Points on a hilly landscape, in no order, each with its height.
From any point a climber steps to the highest of the 5 points nearest to it. It stops when none of these is higher. Distance is the straight distance between rows; heights are no part of it.
j_857: [-19.7  19.2  34.4 -56.9 -23.4  34.1 -11.9  22.3   2.0  21.9 -16.4 -10.5
  -0.1  24.2  22.7  37.0  60.1  21.8 -27.4 -20.0   4.7 -61.5  -8.7 -15.4]  height 457
j_13: [ 12.7 -15.8 -22.0  31.1  13.9  -7.7   2.7  -1.5  10.0 -16.8   4.1   9.3
   3.6  -6.2 -18.5 -10.8 -22.3  -3.9   1.5  -2.6   5.6  15.9   2.6  13.3]  height 413
j_87: [ -1.3   3.1   3.4 -20.8  -9.1   4.2   5.0 -18.6   1.5   0.1  14.2 -17.3
  -3.9   6.2  10.6  12.3  -8.0  10.8   0.6 -18.6 -11.5  -3.7  -3.7  -8.9]  height 513
j_984: [ 11.2 -13.6 -14.4  22.2  12.5  -9.6   8.5  -6.2  15.8 -21.0   8.5   8.9
  -0.8  -5.3  -4.3 -10.4 -29.9   1.7  -1.0  -3.4   2.9   3.6   2.7   8.7]  height 419
j_405: [  7.5  19.1  28.1   8.5  -9.3  17.3  14.2 -25.6   2.5  20.0  12.2  -9.6
   6.8   4.0   9.7  -8.9 -20.6  24.1  16.0 -20.8   2.6 -12.5  18.8 -24.9]  height 586
j_456: [ -5.4 -14.8 -23.5 -16.9 -22.1 -21.4 -18.7  27.5   3.0   0.1 -35.6   6.6
 -10.6 -13.0 -19.5  12.9  44.8 -14.7 -29.1  33.5  10.2  16.9 -20.7   5.3]  height 611
j_481: [ -5.2  -5.3  -2.4 -15.8  -8.9 -12.1 -11.4  27.5   1.3  -4.3   5.6  -4.5
 -16.7  -6.6  -1.6  12.9  23.4  -9.8  -7.3  11.0   5.3  12.8 -15.9   6.4]  height 403
j_835: [  4.6  -6.8  -8.8  30.5  13.5 -10.0  18.2 -25.9  -6.4 -19.8   2.0   4.5
   4.1   2.3   1.7 -36.1 -51.9   4.1  22.1   9.4   5.9  19.7  25.6  12.4]  height 206
j_433: [-15.5   8.8   9.3 -36.6 -11.5  22.1  -8.0   9.1 -18.1  16.9 -16.4  -5.3
  -5.5  17.3  16.6  32.1  47.9  13.1 -22.6 -11.8  -3.8 -33.9  -8.4   4.0]  height 487
j_782: [  0.9  -2.5   0.1 -15.7 -12.6  -3.0  -1.3   6.7   1.4  -3.8  11.8  -8.1
   2.6   1.6   9.7  19.5   3.1   3.3  -5.6  -4.8 -17.8  -7.7  -5.3  -6.2]  height 486
j_214: [ -4.2  13.7  10.4 -11.9  -4.5  12.0   7.9 -22.3  -1.6   8.3   7.9 -15.8
   6.7   4.6  13.8  11.5  -6.5  15.3   7.5 -25.0 -10.0 -16.9   5.5 -16.8]  height 516
j_446: [ -0.6  -2.6   1.9 -19.7 -15.8   0.3 -13.1  15.9 -10.1  -2.2  -0.7  -6.2
 -19.5  -1.9  -5.9  29.3  39.2   0.2  -7.2   9.0  -0.4   6.7 -12.3  10.3]  height 364
j_315: [-10.7  -7.4 -31.3 -32.1 -25.8 -15.4 -43.6  29.3  -1.2  -4.8 -48.0  -2.2
   7.9 -14.1 -27.0  43.7  56.9 -13.5 -26.4  35.5   8.2   4.3 -40.7 -12.9]  height 647
j_750: [ -8.8  -5.9 -19.1 -23.7 -22.2 -10.9 -34.6  25.2  -2.4   8.3 -33.9   1.0
   2.1 -14.3 -18.8  33.8  53.1 -11.5 -17.6  21.6  12.5   9.7 -29.6  -5.6]  height 770
j_274: [  6.8  29.7  41.4  22.8  15.6  19.4  16.0 -24.4   0.5  14.5  44.0  -5.7
   6.1  21.4  22.7 -38.7 -41.3  14.5  34.4 -16.9  14.2 -18.1  30.8 -12.0]  height 501
j_797: [ -3.3 -20.5 -14.1  -1.3   4.2 -15.7  -3.2  17.6  10.1 -10.0   6.0   6.4
  -2.2   2.4  -9.3   2.4   5.8 -23.2  -4.3  10.3 -12.8  18.7 -12.1   6.7]  height 494
j_514: [  5.6  26.4  28.4  18.1  -0.4  14.1  16.8 -19.2   4.8  16.7   9.0  -2.4
   7.6   1.0  13.2 -13.7 -22.7  16.5  16.4 -17.4   5.6 -16.4  19.7 -18.9]  height 616
j_905: [  8.5 -20.0 -32.2  48.8  41.7 -21.8   9.4 -20.2  -5.5 -26.8  13.4  -1.3
  -1.5  -3.0 -33.8 -62.5 -52.9  -4.3  22.4  22.6  -6.1  49.1  20.4   9.4]  height 358
j_495: [ -9.4   4.3   7.4 -33.1 -12.1  14.8 -19.1  30.6  -9.0  25.3 -25.8  -6.7
  -2.8   7.1   8.1  50.8  59.9   5.2 -18.5   0.6   1.3 -30.8 -15.7   6.5]  height 268
j_201: [-12.6   7.7  -1.5 -35.1 -10.5   8.7  -6.4   3.7 -16.2   8.0   3.8  -4.9
 -10.3  -1.3  10.9  29.1  25.6   6.9 -15.3 -10.0 -13.4 -12.5  -5.4   8.4]  height 360
j_689: [-11.8   4.9   9.4 -30.5 -11.7  11.1  -7.0  -0.2 -20.2  10.7   2.5  -7.4
 -11.4   8.1  17.4  22.6  24.6   8.4  -9.5 -12.6 -12.9 -19.7   1.3  -2.0]  height 500
j_970: [ -5.0   0.7   0.5 -27.1 -19.4   1.7 -23.8  29.5  -8.0   8.3 -30.7   3.2
  -8.8 -11.7 -10.6  38.9  55.0  -6.6 -16.9  13.8   4.5 -11.6 -23.2  -0.2]  height 825
j_321: [  8.4  14.9  16.6  26.8  16.1   5.1  32.5 -20.5  -1.1   2.9  15.9   7.5
   8.6   2.5  19.1 -34.0 -59.1  -2.3  30.7  -3.2   9.0   1.6  14.5   0.4]  height 421
j_199: [ -8.0  12.0  13.7 -29.8 -12.9   8.3   2.7  -8.6  -6.5   5.7   4.7 -12.1
  -8.1   6.4  20.2  21.2   8.6   9.5  -5.5 -18.4  -8.4 -12.1  -4.3  -5.6]  height 505
j_239: [ -2.0  26.2  23.6 -24.4 -10.9  17.1   2.8 -27.7  -2.5  12.1  10.3  -5.6
   6.1   9.4  11.1   8.5   3.7   7.9   0.4 -31.7  -5.3 -29.8  13.8 -24.4]  height 215
j_62: [  8.4 -24.5  -6.0  18.8   8.9 -12.1  -2.7   5.1  13.9 -17.0   5.8   7.7
   5.1  -2.0 -10.6   1.0 -19.6  -6.2  -4.7  -3.2  -5.9  10.8  -4.9   5.4]  height 422
j_738: [-11.5  -0.6   9.7 -34.1  -5.1   8.6 -14.0  17.6 -19.8  16.0  -9.6  -0.9
  -7.0  -1.2   8.8  35.9  45.3  11.8 -14.5   5.0   0.8 -25.1 -10.8  12.1]  height 646
j_772: [-13.2   8.9  15.8 -39.0 -11.0  27.3 -15.5  25.0  -8.9  27.4 -13.2  -6.0
  -6.2  12.2   5.5  38.0  42.2  18.1 -21.3  -6.1  -3.7 -54.4  -9.1  -1.1]  height 399
j_137: [-10.7  13.0  15.6 -27.0 -11.6  10.1  -0.9 -13.4  -8.5  12.5   5.6 -11.4
  -2.5   8.1  17.6  19.2   7.1   9.9  -3.2 -26.2 -20.5 -17.7   4.7  -8.3]  height 507
j_264: [-15.7  12.7  12.4 -37.9  -6.5  22.0  -7.2   3.6 -14.6  17.7  -3.4  -7.1
  -5.4  18.8  18.9  15.4  39.3  17.2  -7.7 -15.2 -13.2 -37.0  -6.7   0.8]  height 496
j_960: [  0.9 -26.5 -36.2  52.9  39.9 -27.4   4.3 -12.0   4.4 -33.0   2.2   6.2
  -1.1  -1.9 -36.9 -59.9 -50.6  -5.8  16.9  15.9  -9.8  49.3  14.3   3.4]  height 361
j_690: [  3.3  16.5  23.8  -6.2  -7.4  15.2   7.9 -25.6  -1.9  16.5   9.9  -6.8
  12.0   7.0  14.1   6.7  -7.9  13.2   2.6 -30.6  -0.1 -20.0  18.4 -19.7]  height 477
j_961: [  4.2  -9.9 -23.8  49.7  29.5 -21.3  12.3 -27.5  -1.2 -28.6  12.3  -4.5
   5.3   0.8 -11.3 -46.0 -54.1  -5.2  31.5   9.4   0.0  40.4  28.3   7.6]  height 203
j_733: [-14.8  15.8  22.9 -43.1 -14.0  24.5  -2.3   0.8 -12.0  19.2  -4.5  -7.5
  -4.4  23.2  25.9  24.9  47.7  16.1 -22.0 -18.3  -2.3 -47.2   4.6  -3.9]  height 493
j_939: [ -7.3  20.3  26.8 -34.4 -18.9  24.5   2.3 -21.4  -8.2   5.9   9.7 -10.3
   9.3  20.0  23.8  15.6  22.2   8.5   1.1 -29.1  -3.2 -42.0   9.7 -14.6]  height 480
j_862: [ -2.5  -9.5  -2.3 -18.4 -18.6 -12.3 -26.0  30.2  -5.9   0.3 -30.1   4.1
  -7.3 -19.9 -12.1  30.1  51.1 -11.9 -12.5  23.4   3.7  11.8 -18.8   2.5]  height 856
j_881: [ 11.6  20.3  26.0  30.3   8.8  15.1  34.5 -23.6   0.2   8.1  17.3   6.9
   3.5   5.5  20.5 -33.4 -48.4  15.2  33.9   4.9   4.4  -6.0  18.8  -5.0]  height 451
j_631: [ 18.1  18.3  36.4  35.8  20.1  19.4  33.1 -25.2   0.4   4.5  46.9  -3.5
   8.4  25.6  17.1 -44.8 -67.8   2.3  41.5 -16.1  10.2 -12.7  24.1   4.0]  height 371
j_876: [-13.0 -16.6 -28.9 -20.5 -22.0 -22.5 -36.9  31.0   6.7  -5.6 -46.8   0.2
   0.3 -19.6 -33.2  22.5  50.9 -13.7 -30.3  28.5   7.9  16.9 -31.2  -4.7]  height 613
j_567: [ 15.0   5.0  11.0  18.4   4.4   0.7  12.2 -14.8   9.7  -0.3   4.4   1.6
   2.2  -1.2   5.8 -10.9 -37.9  16.9  12.1  -8.0  -0.1  -3.7  12.2  -9.2]  height 502
j_442: [ -8.5  -6.6 -33.6 -23.8 -24.2 -22.9 -35.7  33.4  10.2   1.0 -47.9   0.8
   3.3 -13.0 -32.0  23.9  48.9 -12.1 -23.0  29.3   9.0  18.6 -34.8  -8.2]  height 663
j_766: [ -0.3 -16.7  -3.9  -3.2   1.4  -7.8  -4.1  16.8   4.2 -10.0   4.3   6.4
  -4.0  -3.3   0.1   8.0   9.0 -17.6  -4.1   4.4 -12.6  15.1 -14.5   9.5]  height 339
j_48: [-13.4   4.9  21.0 -41.3 -18.4  20.5 -13.6  26.9 -12.0  35.7 -20.3  -9.6
   0.2  16.1  14.3  48.9  53.3  14.4 -16.4   3.7  -4.8 -46.9 -18.9  -1.8]  height 173
j_301: [ -7.9   9.5   4.6 -23.6  -4.6  14.5 -10.7  23.3 -19.1  13.2  -7.5  -2.2
 -14.1  -4.5   7.4  31.6  32.4   8.6 -15.9   1.9  -4.1 -15.2  -6.6   9.3]  height 455
j_19: [  2.2 -10.3 -22.9  32.5  25.6 -17.1  16.1 -21.2   2.1 -21.5   0.3   6.1
   3.7  -5.8   1.9 -44.3 -41.2  -3.7  21.6  13.3  -4.3  23.0  23.1  16.0]  height 193
j_532: [  1.1  -1.5  -7.3  37.7  19.8  -9.9  22.9 -23.4  -6.4 -22.0   9.9   0.8
   7.9  -1.5   2.4 -45.2 -55.5  -8.3  28.1   1.9   9.8  23.5  21.8  17.2]  height 192
j_803: [-11.4  -8.9 -28.0  -8.5 -17.8 -19.1 -24.8  29.4   7.8  -1.4 -30.9  12.9
  -6.9 -14.6 -25.1  11.7  37.7 -13.1 -24.5  26.1  10.3  24.5 -24.8  -1.2]  height 632
j_551: [  1.9 -11.9  -7.7 -13.6  -7.7  -2.1  -3.3  10.9   1.5  -8.4   9.1  -8.1
 -10.6  -1.9   6.4  18.2   2.1  -6.1  -2.5   4.3  -9.2   5.2  -9.8   5.5]  height 254
j_57: [ 11.2 -26.6 -20.4  16.1   7.5  -7.0  -6.6  12.8  12.9 -17.6   8.1   7.4
  -0.1  -2.6 -15.7  -3.9  -4.2 -21.5  -1.5   1.8  -4.7  23.6 -12.1   7.8]  height 474
j_878: [ -4.8  -9.8  -8.6  -5.5 -16.6 -17.9 -10.6  26.3  -2.0 -10.5 -10.9  10.3
 -12.7  -9.5  -8.1  10.0  27.7 -12.2  -9.7  21.9  -4.9  21.6 -14.2   5.7]  height 716
j_850: [ -6.5 -23.2 -18.7   2.9   2.1 -17.5 -12.3  13.2  11.0  -8.8 -20.6  19.8
   4.2 -10.3 -24.5  -7.6  13.7 -36.7 -14.2  25.9 -11.7  40.0 -19.2   4.5]  height 643
j_595: [  4.1 -17.9 -21.9  35.6  24.2  -9.0  14.1 -16.5  12.2 -18.8  -2.6   5.8
   0.9  -5.6 -13.1 -17.3 -35.8   2.8  15.5   4.5   5.1  21.3  13.8  15.7]  height 408
j_531: [  4.2  14.9  12.9  20.4   1.4  -0.7  18.9 -18.4   6.1   4.0   4.9   5.2
   5.9  -7.4   6.0 -25.1 -39.3  14.2   9.8  -7.4   8.0  -4.1  16.0  -4.6]  height 579
j_450: [ -6.1   1.3 -11.3 -15.8 -19.5  -7.6 -27.3  31.2  -9.7  10.9 -23.8  -4.2
  -9.4 -18.5 -12.2  33.7  52.4 -12.5 -21.8  25.1   6.0   4.6 -24.0   2.6]  height 832
j_651: [ 18.0  24.5  35.1  32.5  24.5  21.3  30.2 -27.5  -1.6   4.2  52.2  -0.9
   8.8  29.7  21.2 -40.8 -57.9  17.5  43.3 -15.7   9.1 -19.4  23.1  -8.6]  height 456
j_53: [ 10.3  31.7  36.4  23.2   6.1  11.9  18.8 -17.6   4.0  11.5  23.7   5.2
  -1.3   8.6  20.9 -32.1 -43.9  17.3  21.9  -4.2  11.3  -4.6  26.4 -12.0]  height 499
j_730: [  1.0  -4.6  -9.7  34.1  19.5 -12.9  17.1 -16.9   7.5 -18.4   2.8   4.0
   9.0  -6.1   1.4 -29.1 -41.1   6.3   8.0   2.9   9.2  12.1  16.1  14.9]  height 378
j_643: [ -6.9  -2.4 -11.0 -23.8 -12.2  -5.9 -16.4  23.8  -5.3   3.8   1.3  10.2
  -9.6 -13.2   5.6  25.6  38.4  -9.0  -8.5  12.3   2.8  10.8 -11.3   3.5]  height 763
j_105: [ -5.0   6.7  11.3 -22.8 -10.4   8.2  -0.9 -13.1  -2.5   6.8  13.0 -16.4
  -6.3   6.4  15.2  17.9   3.3   9.1 -11.3 -17.9 -14.6 -11.9   1.1 -12.3]  height 510
j_243: [ -8.7   6.1  -1.2 -26.4  -9.7   5.1  -0.3   0.0   1.1   3.2  15.4 -17.9
  -8.5   5.8  13.9  15.2   4.0   9.0 -11.8 -10.5 -12.9  -7.5  -4.4  -5.0]  height 506
j_600: [ 15.7  25.6  29.0  32.3  19.6  18.3  33.9 -28.6  -3.5  10.7  37.8  -1.6
   8.8  23.3  12.8 -40.9 -58.9   2.7  36.0  -8.2  12.8  -7.1  20.3  -0.4]  height 359
j_324: [  1.7   5.8  10.0   7.4  -0.5   3.8   7.8 -14.1   9.2   9.9   6.0  -5.9
   1.4  -1.1  10.9   1.8 -22.3  16.1   0.8 -13.9   0.4 -10.8   9.4 -12.7]  height 492
j_577: [-16.6  11.9  28.6 -48.7 -22.0  25.9  -3.5   0.2 -10.2  21.3  -8.7  -4.5
  -6.2  19.3  23.1  26.7  51.0  22.4 -17.6 -17.0   1.8 -51.1  -2.8  -0.3]  height 491
j_951: [  3.5  -3.3  -1.3  38.4  21.3 -10.6  29.8 -25.1   8.5  -7.8   4.9   2.8
  15.6  -0.8   8.7 -38.5 -57.0  -5.1  29.6   1.1  10.3  18.1  21.5  13.0]  height 355
j_146: [  9.4   9.3  19.5  33.2  17.5  -3.7  30.5 -26.6  -7.2  -5.7  22.8   4.3
  13.0   2.2   7.1 -41.3 -58.2  -1.7  30.2   3.3  12.0  10.1  17.2  13.2]  height 404
j_118: [ 13.6   7.2  25.5  35.6  15.1   5.7  30.8 -36.1  -4.7   3.1  35.2   0.9
   5.8  19.3  11.3 -42.6 -61.7   0.4  49.7 -12.6  11.2  11.7  15.9   5.2]  height 333
j_946: [  5.9 -19.2 -23.5  21.0   9.1 -11.6  -1.4  12.8  11.2 -14.1   1.9  13.2
   8.5  -8.1 -31.2  -4.8   4.0 -28.5  -8.4   6.3  -9.8  20.0 -10.1  10.1]  height 517
j_893: [ 13.9   2.7   9.9  36.9  22.3   0.5  30.3 -30.1  -6.3  -2.6  22.3   4.5
  15.8  10.8  13.1 -47.8 -68.2  -5.3  37.6  -6.7  17.2  10.7  20.2  11.2]  height 395
j_472: [ 17.4 -26.5 -40.9  40.0  29.8 -20.3   8.8  -6.5  -1.0 -23.5  -4.8  12.4
   6.3 -11.1 -38.5 -34.4 -22.3 -10.9  -2.1  -0.9  -5.2  40.8  12.3   2.2]  height 353
j_277: [ 12.0 -26.6 -29.6  35.0  25.1 -11.4   2.0  -7.5  10.0 -18.6  -0.7   9.9
   5.3 -12.2 -26.2 -20.3 -20.8 -19.7  -5.1   6.8  -4.2  24.9   6.1   7.2]  height 406
j_375: [ 12.0 -16.5 -33.2  39.9  35.7 -23.2   6.3 -10.7  -0.7 -33.0   3.1   3.3
   3.3  -7.9 -27.2 -48.7 -46.6  -8.3  14.5  14.6  -4.1  40.5  19.5  11.1]  height 362
j_292: [ -7.9 -11.7 -26.1 -17.1 -20.8 -21.4 -31.5  32.1   8.5   3.5 -46.1   4.0
  -6.1 -21.7 -23.1  12.8  45.0 -14.2 -23.6  26.0  10.5  26.0 -32.8  -9.2]  height 590
j_4: [  3.4  -9.8 -14.7   0.8   1.9  -6.4  -5.2  12.0  13.1 -13.2  13.4   3.0
  -4.7  -5.6  -7.2  11.2   3.0 -14.6  -6.0   0.3  -8.3  11.6 -16.0   5.4]  height 267
j_112: [ 11.1 -11.1  -5.2  30.8   7.6  -8.2  10.3 -14.7  15.1 -14.3  12.8  -2.8
   3.0  -5.1   8.1 -17.2 -33.6   3.6   3.8  -3.9  -1.8   0.8   6.1   5.8]  height 405
j_18: [  2.7  10.1   8.0  -2.6  -2.2   3.1   4.9 -17.2   6.9   5.2   7.8 -12.9
   4.7   2.1   8.3   6.5 -19.8  12.1   3.8 -11.4  -7.9 -12.1   5.5 -17.0]  height 520
j_168: [  1.6  -6.2  -9.0 -13.2 -11.0  -9.0 -17.4  32.9  -1.7   2.6 -19.2   6.0
 -11.1 -26.8  -5.5  25.5  52.1 -13.9 -21.2  18.1   4.0  16.7 -18.9   2.4]  height 826
j_374: [ 15.3  13.4  26.3  34.4  24.2  15.9  33.6 -25.3  -4.7   6.5  35.3   1.3
  11.2  11.0  19.8 -34.4 -61.4   5.4  38.9  -6.4  12.3  -4.9  17.6  -1.7]  height 312
j_123: [ -8.6  -8.5 -25.2  -7.3 -12.4 -12.1 -20.8  26.4   6.4  -5.1 -23.5   9.6
  -6.1 -13.1 -18.8   0.3  30.7 -20.6 -17.6  23.1   0.1  29.4 -18.5   6.0]  height 669
j_79: [ -5.1  -2.6   2.5 -35.2 -12.0  -1.4 -25.7  30.9 -11.8  19.4 -17.7  -2.7
  -8.4  -6.1  -5.7  52.9  55.2  -3.6 -20.1   9.5   5.2 -28.2 -17.8   3.3]  height 734
j_403: [  6.7  18.5  23.0   0.4 -10.5  11.9   6.1 -21.7   5.9  11.9   4.9 -13.9
   4.1   0.9  11.9   6.2 -13.9  21.6   8.8 -22.3  -3.0 -21.5   6.9 -16.4]  height 544
j_484: [ 10.2  33.8  38.9  16.7   7.9  24.0  17.7 -24.9  -2.2  20.7  23.0  -6.1
  13.9  10.7  21.1 -25.3 -24.0  22.3  24.5 -21.3   6.2 -19.7  29.4 -20.5]  height 569
j_715: [  6.6  36.8  43.3  27.4   8.5  22.7  28.0 -18.5  -0.2  11.2  34.2  -0.9
   5.3  13.5  23.8 -36.9 -34.5  19.1  24.9 -14.4  11.2 -16.8  28.6 -18.0]  height 503
j_71: [  7.7  20.0  23.4  16.5   0.3   5.7  23.4 -22.1   2.2   4.9   3.7   7.5
   3.5  -3.7  14.7 -14.3 -33.3  16.4  15.0 -12.3   4.0  -8.7  17.9 -15.1]  height 740
j_152: [ -8.5  -2.0   0.3 -26.9  -9.9   0.4  -5.4   3.3 -12.7   1.3   6.3  -7.0
 -10.6   1.3  17.8  24.2  15.8   3.3  -6.1  -6.5  -6.4  -5.1  -7.1  -0.8]  height 328
j_529: [  6.3 -23.4 -15.6  15.1   6.9  -6.1  -5.8  13.6  18.9 -20.4   6.3   7.0
   0.1   1.8  -9.7  -4.4  -5.9 -14.6 -12.3   4.4  -5.3  12.1  -8.8   5.8]  height 380
j_647: [ -4.3   4.3   1.7 -30.2 -15.2   0.7 -23.0  26.6 -21.1  12.6 -11.5  -2.4
  -9.9  -9.5  -1.2  33.7  51.2   2.4 -19.8   2.1  -1.1 -12.9  -9.6   8.3]  height 802
j_455: [ -7.8 -10.6 -16.3 -14.5 -12.3 -17.9 -18.8  27.3   4.2  -2.3 -21.4   8.8
  -5.1  -7.8 -16.7   6.9  46.3 -15.0 -14.5  22.2   6.9  19.9 -18.5   2.1]  height 709
j_377: [ -3.4  -2.1 -15.6 -32.1 -24.0  -8.5 -34.7  21.3  -6.4   7.2 -37.7  -6.8
  -2.3 -16.7 -13.5  51.4  51.2  -9.9 -17.3  19.3  12.5  -7.9 -32.8  -1.8]  height 803
j_361: [ -2.7 -21.1 -22.4   2.2  -4.9 -10.0 -10.9  19.6   5.0  -6.5 -11.2  15.6
  -4.1  -7.2 -18.4   0.3  17.3 -29.9  -6.5  25.9  -7.9  29.4 -16.5   5.3]  height 662
j_944: [ -9.6 -15.8 -29.2  -3.4  -8.7 -25.1 -21.0  22.6  15.2  -1.0 -26.7  19.8
  -3.1  -0.1 -24.7  -0.9  30.3 -23.0 -22.0  25.8   3.6  33.9 -19.1   1.4]  height 642
j_779: [  8.9 -15.8 -35.7  40.7  31.7 -13.8   3.2 -11.8  -2.6 -29.7   3.2   4.5
   1.8  -6.5 -25.9 -41.9 -35.6  -2.5  11.8   7.8   0.1  33.1  21.6  14.3]  height 368
j_965: [  4.2  -2.5   0.6   5.4   1.0   2.2  11.8 -10.3   9.1  -2.3  14.0  -1.2
   4.5  -3.4   6.4   1.7 -20.0  10.0  -1.0  -7.6  -4.6  -8.2   4.6  -3.6]  height 498
j_73: [  4.9 -24.8 -24.7  13.4  14.8 -17.3  -7.6   8.0   9.3 -14.2  -7.0  15.4
  12.6  -2.4 -34.2 -11.8  -5.4 -36.1 -10.8   8.5  -6.4  29.1  -9.6  11.1]  height 573
j_901: [  3.3  24.0  22.8   2.1  -7.3  11.4  13.5 -26.0   1.4  18.6  13.1 -14.5
   5.3   6.0  15.3  -3.2 -13.4  18.3  14.4 -31.0  -2.9 -18.6  22.6 -21.2]  height 572
j_754: [ -8.9  -3.0 -22.5 -25.9 -18.1 -15.6 -36.1  30.7   5.1   1.2 -39.9  -0.3
  -5.8 -20.4 -20.3  28.9  52.5 -12.0 -20.8  25.7   7.6  13.0 -27.1   3.8]  height 690
j_997: [  5.0 -23.1 -24.6  14.9   8.8  -5.8  -2.6  17.2   8.7 -11.0  -4.4  16.2
   7.0  -9.4 -20.9  -3.9   2.0 -29.6  -7.7   2.1  -4.9  25.0  -9.0   6.4]  height 536
j_41: [  1.0  -1.8   0.8  10.5   9.3  -3.6  12.4  -7.6  11.5 -13.1   6.3  -0.8
   1.7  -3.4   3.6  -9.7 -29.3  11.3   2.6 -10.1   1.3  -3.8  11.0  -3.3]  height 454
j_617: [-14.1  15.0  25.4 -37.3 -17.4  20.4  -3.2  -3.0  -6.9   7.0   2.5  -5.0
   0.8  16.7  22.0  22.1  36.6  16.2  -5.3 -21.9  -3.5 -40.4   6.6  -9.6]  height 495
j_676: [ 11.9  -7.7 -15.5   0.0  -1.5  -4.1  -2.3  -0.4   9.0 -13.2  11.5  -4.4
  -5.7  -4.6   1.1  -0.7 -13.0  -0.3  -4.3  -2.4  -8.7  -4.7   0.7  -4.2]  height 433
j_638: [ -3.3 -20.5 -14.5   1.2   3.4 -11.9  -7.8  17.5   5.4 -16.8  -4.7   5.8
  -1.3  -8.9 -12.8   2.4  13.0 -28.6 -12.8  13.3  -5.5  22.2 -20.5   9.8]  height 618
j_974: [  7.4  -1.8  -0.9  25.5  10.2  -3.3  23.8 -20.5   5.6 -15.8   7.2  10.9
   2.4  -2.5   7.2 -30.4 -51.7  10.1  14.5  -0.5   6.5   2.4  15.5  16.6]  height 363
j_492: [-13.6   8.1  16.7 -43.6 -14.5  20.9 -14.5  20.1 -13.6  21.8  -8.9 -10.2
  -6.3   9.0  11.2  37.0  47.5  12.4 -19.2 -12.4  -7.1 -32.1  -4.8   7.0]  height 460
j_552: [ -2.8  14.0  24.0 -22.0  -8.3  13.0   1.9 -26.9  -8.6  10.5   6.3 -14.9
   1.3  16.6  21.8  10.1  10.1   7.0   0.7 -26.2  -9.2 -27.8   2.8 -19.0]  height 483
j_206: [  2.0  30.3  31.9  -3.9  -8.5  22.4  12.5 -27.5  -1.0  20.8  16.0 -17.6
   9.8   2.3  14.4   7.4   0.8  19.3  13.2 -28.7  -3.4 -30.7  20.7 -21.2]  height 651
j_941: [  6.3   5.0   0.4  33.2  17.8  -2.8  20.9 -27.6   1.3  -8.5   8.5   0.7
   7.0  -2.9   9.3 -35.4 -52.0   0.8  26.6   5.0   7.5   9.9  14.1  11.4]  height 370
j_400: [  5.1   6.2   7.7  32.1  12.4   0.7  27.9 -25.2   6.0  -3.9  10.9  11.4
   9.3   2.4  10.4 -34.5 -51.7   7.9  24.1  -0.7  15.3   7.1  12.4   3.3]  height 400
j_66: [-13.4   8.3  17.6 -45.0  -8.1  27.5  -8.0  10.9 -11.2  28.2  -9.0   1.4
  -6.2  25.8  17.4  26.7  47.4  14.2 -17.7 -17.1  -3.0 -53.0  -8.0  -4.1]  height 489
j_77: [  8.9 -21.9 -34.8  45.3  36.3 -17.0   5.6  -8.2  -0.6 -20.9  -4.9   9.4
   0.1 -15.8 -35.1 -43.6 -34.2  -8.5   6.1  10.2  -0.5  37.0  12.4  10.2]  height 372
j_246: [  4.8 -15.3  -8.4   6.8  -4.0  -1.5   3.7  -8.1  12.9  -7.7   9.5  -0.3
   4.9  -4.3   2.7   3.9 -24.6   3.1  -8.6  -2.7  -1.3  -0.3   1.5  -6.0]  height 459
j_474: [ -6.3  -5.2   3.3 -20.2  -7.2   0.1  -5.7  21.1  -2.4   2.8   5.6  -6.2
 -11.1  -0.7   2.7  27.1  23.7  -3.0  -1.9   0.6  -8.0   5.8 -12.5   5.0]  height 9
j_758: [-16.9   4.0  15.5 -44.8 -18.8  15.5 -21.8  28.1 -11.8  20.6 -27.0 -11.2
  -4.2   8.6  -1.6  50.7  55.3   7.5 -25.9  -3.8  -4.0 -44.1 -15.5  -0.5]  height 25
j_926: [ -1.7 -10.0  -5.2 -10.8 -11.4  -9.8 -14.0  29.7  -0.9  -3.5 -10.0   0.4
 -17.7  -7.6  -5.7   8.4  38.9 -16.6 -21.4  20.2   5.8  19.2 -17.6   6.6]  height 774
j_190: [ 15.3 -22.2 -39.8  39.9  31.0 -18.2   0.0   1.3   8.4 -25.9  -6.5  18.1
   5.0 -11.4 -32.2 -35.8 -27.9 -16.1   1.3  12.7  -2.6  40.6   3.2  16.3]  height 387

Two climbers start at each pair of points below. Name the first point that both come to, or write -.
j_66 and j_782 => j_403
j_62 and j_730 => -
j_13 and j_766 => j_638
j_4 and j_529 => j_638

For each start below, name the point where the climber stops.
j_850 => j_862
j_803 => j_862
j_433 => j_71
j_835 => j_71
j_961 => j_862
j_733 => j_71
j_772 => j_71
j_946 => j_862
